Each row is a point on a tangle of strands that fork, close into loops and nearly touch. The rows are in no order.
Two points are linked if the straight distance between their rows is under 105. Some points are linked to none.
Kofu: [15, -33, 25, 16, 25, 53, 20, 0, 1, -78, -13, 18, -2, -15, 22, -7, 25, -32, -26, 26, 20]
sop: [-36, -30, -36, 7, 34, 10, 15, -4, 14, -33, -3, 18, -17, -7, 26, 24, 31, -66, -37, 8, -8]
nolim: [-10, -17, 22, -2, -2, -29, -1, -18, 70, 30, 54, 11, -27, 45, -15, -6, 2, -55, -29, -11, 40]
Kubeg: [48, -4, 47, 8, -34, 20, -24, 28, -34, -16, -48, 24, 7, -41, 5, -31, -3, 14, 44, 31, -41]
gonob: [42, -26, 37, 21, 11, 10, 21, -24, -6, -7, -11, 44, -19, -2, 15, 1, 30, -94, -20, 45, -44]
Lofa: [-7, 27, -21, -1, 15, -4, -49, -16, 22, 5, 4, -38, 24, -30, -2, -25, 15, 31, -26, -25, 3]
nupug: [-26, -20, -12, -21, 25, -19, 14, 14, -10, -3, -8, 18, -10, -15, 17, 2, 8, -21, 1, 3, -25]
pid: [-55, 12, -36, 18, -34, -3, 18, 24, -2, -29, -10, -41, 32, -20, -10, 20, 0, 62, -24, -28, 16]
Bupul: [53, -21, 60, 45, -28, -5, -11, 16, -16, -19, -17, 45, 4, -3, 16, -25, -8, -27, 11, 41, -59]
rozi: [-13, 8, -2, 17, -26, 6, 1, 40, -56, -56, -45, 17, 21, -25, 17, 22, -12, 60, 38, -6, -28]
Rop: [-50, -31, 51, 33, -47, -27, 17, 41, 47, -42, 25, 33, -21, 24, 5, -24, -8, -20, -11, -3, 10]
gopu: [1, 38, 19, 7, -36, -23, -27, 5, -17, 1, 18, -2, 5, 52, 9, 0, -57, 69, 36, -1, 27]
buba: [-38, -8, -52, 15, 28, -5, -58, -19, 69, 14, 21, -18, -5, -21, 6, -9, 44, -32, -39, -19, 6]
dake: [28, 37, -42, -15, 32, 17, 3, -35, -43, 38, -1, -39, 20, 27, -19, 15, -19, 70, 13, -17, 44]
vog: [38, 5, 15, 25, 17, 31, -40, -21, 2, -25, 9, 16, 1, 1, 13, -20, -9, 3, -5, 12, 14]
bibeb: [10, 22, 16, -21, -22, 11, -42, 20, -16, -17, -27, -26, 25, -27, 4, -31, -9, 69, 43, -5, 10]
geru: [-32, 4, -31, 31, 17, -4, -4, 15, -34, -30, -15, 30, -2, 7, 33, 30, -16, 7, -23, -1, -26]
vofu: [-36, 4, 15, 14, -57, 2, 18, 37, 8, -43, 8, -2, 3, -1, -5, 4, -15, 40, 5, -19, 14]
timur: [34, 28, 22, -30, -14, -57, 0, 13, -44, 57, -18, 6, 4, -19, -13, -11, -23, 29, 49, 22, -54]
neser: [2, 7, 68, -28, -66, -2, -47, 18, 38, -10, 10, -21, -8, 26, 1, -50, -27, 44, 51, -6, 53]
pes: [-67, -8, -18, -5, 9, -38, -26, 10, 54, 4, 20, -6, -9, -9, 25, -14, 26, -24, -39, -10, 5]
devor: [-19, -4, -43, 25, 10, 0, 48, -14, -33, 2, 16, 6, -18, 71, 8, 60, -44, -1, -9, -22, 27]
zapov: [-15, 2, 9, 9, -42, 6, 50, 25, 12, -6, 9, -24, 19, -40, -53, 30, 13, -1, -39, -22, -21]
lumal: [1, -27, 14, -39, 13, 41, -4, 16, -10, -56, -36, -10, 11, -58, 25, -33, 31, 5, 20, 13, 28]
nele: [-34, 9, -21, 62, -42, -4, 28, -7, 10, 8, 21, -5, 5, 35, -30, 56, -18, 16, -42, -47, -1]
Der: [21, 20, 21, -17, -40, -44, -7, 44, -63, 19, -34, 26, 6, 1, 16, 1, -35, 63, 86, 16, -50]
Lut: [0, -12, 78, -45, -38, -8, 4, 13, 31, -7, 28, -5, -29, 15, -18, -47, -9, 1, 33, 11, 62]
vadel: [-33, -36, 36, 9, -6, -23, 12, 16, 14, -17, 22, 40, -36, 62, 34, -26, -23, -32, 5, 12, 23]
siz: [22, 42, 2, -36, -2, -24, -14, -12, 5, 49, 5, -34, 25, -24, -32, -16, 0, 32, 6, -19, -8]
tir: [-23, -15, 22, -35, -3, 9, -6, 10, 28, -22, 28, -16, -8, 16, 22, -44, -9, 15, 12, 3, 89]
pofet: [-5, -35, -47, 0, 53, 9, 4, -28, 29, 5, -15, 7, -42, -13, 22, 21, 55, -103, -21, 15, -52]
lede: [-11, 26, 11, 13, -56, -32, 7, 54, -50, -30, -27, 18, 4, 16, 7, 45, -30, 85, 62, -7, -35]
zitep: [-26, -6, -17, 0, -19, 10, 0, -16, 40, -12, 36, -27, 7, 4, 6, -11, -2, 11, -30, -17, 84]
Sebe: [46, -29, 28, 20, 24, 24, -5, -46, 41, -15, 13, 27, -12, 1, -11, 3, 46, -101, -39, 29, -11]
Dutes: [23, 5, -6, -7, 15, 47, 56, -2, -29, -16, -15, -24, 21, -22, -43, 38, 5, 8, -15, -18, 23]
Pasa: [-37, 19, -68, 53, -5, -14, -17, -2, -12, -3, -2, 2, 18, 25, 25, 41, -10, 41, -26, -30, -29]
Tup: [25, -9, 68, 65, -50, 13, -31, 14, 17, -45, 1, 29, 15, 0, -1, -17, 2, -20, -26, 1, -42]
tiv: [-2, 41, -44, 27, 24, -42, -62, -17, -14, 43, -7, 2, 22, 6, 10, 14, -2, 40, 1, -21, -71]
Vudav: [8, 7, 62, -13, -57, -11, -20, 30, -7, -5, -4, 16, -27, 56, 2, -20, -58, 51, 73, 1, 37]
genif: [41, -1, 12, -50, 43, -2, 19, -15, -35, 32, 0, 9, -10, -4, 7, -12, -17, -22, 32, 17, 11]
muru: [11, 20, 0, -55, 32, -17, 15, -30, 31, 67, 19, -29, -11, -38, -55, -1, 33, -47, -9, 1, -5]
meke: [18, 27, -28, -42, 31, 5, 22, -25, 8, 52, 6, -46, 12, -19, -59, 11, 13, 17, -9, -20, 16]
tufog: [0, -29, 43, 61, -15, 35, 11, 15, 21, -58, -3, 30, 11, -1, 5, -4, 17, -34, -41, 12, -6]
Baf: [52, -48, 69, -8, -8, 29, 1, 23, -28, -23, -47, 47, -25, -1, 37, -57, -9, -25, 59, 63, -9]
dem: [16, -6, -20, -47, 40, 39, 11, -34, 15, 1, 12, -35, 10, -27, 5, -17, 31, -16, -23, 11, 70]
mizup: [-9, -30, 3, -6, 37, 30, -3, 7, 2, -66, -27, 20, 8, -61, 40, -27, 45, -40, -18, 33, -15]
Fim: [-35, -21, 45, 36, -56, 13, 37, 25, 27, -50, 24, 9, -4, 33, -11, 2, -15, 5, -23, -7, 48]
tet: [-9, 40, -25, 16, -6, -36, -89, -3, 6, 12, 0, -17, 39, -25, 8, -18, 14, 54, -1, -15, -37]
Mito: [7, 14, -37, -44, 51, -32, -19, -27, 26, 74, 19, -13, -21, -3, -22, 2, 10, -40, 4, -5, -33]
mepe: [-14, -9, -60, 23, 9, 26, -7, -37, 31, -11, 13, -41, 31, -3, -1, -8, 22, 1, -52, -21, 58]
vuve: [-30, 13, -78, 32, 16, 0, -14, -26, 25, 34, -5, -18, 1, 8, -17, 41, 3, -2, -23, -33, -36]
sot: [40, 14, 2, -51, 48, 36, -3, -37, -17, 19, 3, -23, 1, -12, -7, -17, -4, -1, 22, 14, 57]
fakiv: [4, 8, 19, 0, -22, -51, -31, 36, -28, 5, 0, 37, -5, 27, 31, -16, -38, 28, 55, 18, -36]
Lizot: [-13, 43, -35, 6, 11, -14, -24, -23, -34, 11, 12, -20, 17, 40, 17, 12, -45, 84, 21, -16, 37]
Gosu: [-4, -10, -77, 11, 31, 40, -32, -57, 57, 7, 1, -46, 12, -27, -15, 13, 49, -32, -47, -19, 27]
vetum: [26, -16, 81, 7, -63, 5, 8, 36, 4, -6, -12, 30, -17, 17, -16, -35, -15, 2, 41, 17, -6]
zoni: [-33, 17, -61, -10, 10, 18, 19, 7, -27, 3, -7, -58, 36, -21, -33, 10, 11, 59, -13, -37, 33]
vizuk: [-20, -3, 4, 6, 1, -17, 26, 3, -2, 4, 38, 18, -22, 52, 13, 11, -34, -6, -6, -10, 30]
lukal: [2, 30, -64, 10, 43, -21, -31, -35, 18, 63, -6, -10, -6, -3, -9, 20, 15, -11, -5, -14, -73]
zago: [-20, 6, -27, 29, -42, 13, 48, 3, 22, 8, 22, -33, 21, -7, -52, 54, 9, 2, -55, -37, 26]
Ges: [25, -27, 25, -33, 28, 22, 21, 10, -46, -15, -24, 33, -14, 6, 33, -22, -12, -14, 47, 37, 4]
zazul: [59, -23, 30, 23, 32, 7, 24, -12, -48, 14, -14, 55, -15, 32, 33, -2, -15, -66, 16, 46, -39]
Papov: [-21, -10, -48, -42, 53, -19, -14, -26, 43, 39, -9, -10, -32, -27, 8, 0, 46, -62, -10, 9, -37]
runub: [-20, 1, -67, -5, 23, 35, 63, -8, -21, 7, -17, -45, 22, -21, -44, 46, 32, 13, -40, -24, 3]
punal: [15, -5, 10, -4, 8, -48, 13, 16, -53, 37, 4, 42, -17, 43, 24, 10, -34, -5, 28, 10, -50]
filu: [-52, 9, 1, -21, -10, -43, -4, 2, 63, 40, 56, -22, -19, 3, -9, -13, 2, -20, -24, -18, 34]
mez: [43, 11, 28, -38, -19, -40, 13, 22, -8, 75, -7, 0, 6, -43, -38, -26, 6, -19, 23, 31, -51]
Vede: [-5, -2, 15, -2, -26, 22, 59, 34, -35, -19, -18, 0, 12, -31, -33, 38, -7, 11, -1, -4, -26]
Fedul: [8, -1, -5, -49, 23, 45, 12, 2, -1, -23, -29, -42, 19, -62, -19, -22, 32, 18, -8, 2, 40]
soded: [44, -7, 2, -7, 35, -1, 43, -15, -69, 20, 1, 43, -29, 54, 25, 27, -35, -26, 15, 18, -36]
peze: [4, 10, -13, 26, 6, 26, -1, 6, -61, -25, -16, 21, 8, 24, 28, 32, -31, 46, 15, -5, -13]
noba: [27, -10, 5, 1, 31, -7, -32, -52, 59, 36, 21, -2, -23, 2, -15, 4, 31, -92, -33, 12, -15]

A fork is a point with three links, a tip a point with one. Leave the first point through the second and follow the links. Name the first fork or tip that comes.
Bupul / Tup: Baf
buba / Gosu: dake
dake / Lizot: nolim
genif / sot: Kubeg
nele / zago: devor
devor / vizuk: nele

How many points has the smallest loop of links through each point below? Write none if it is on no loop.
Papov: 9
tet: 8
Der: none
Lut: none
Kofu: none
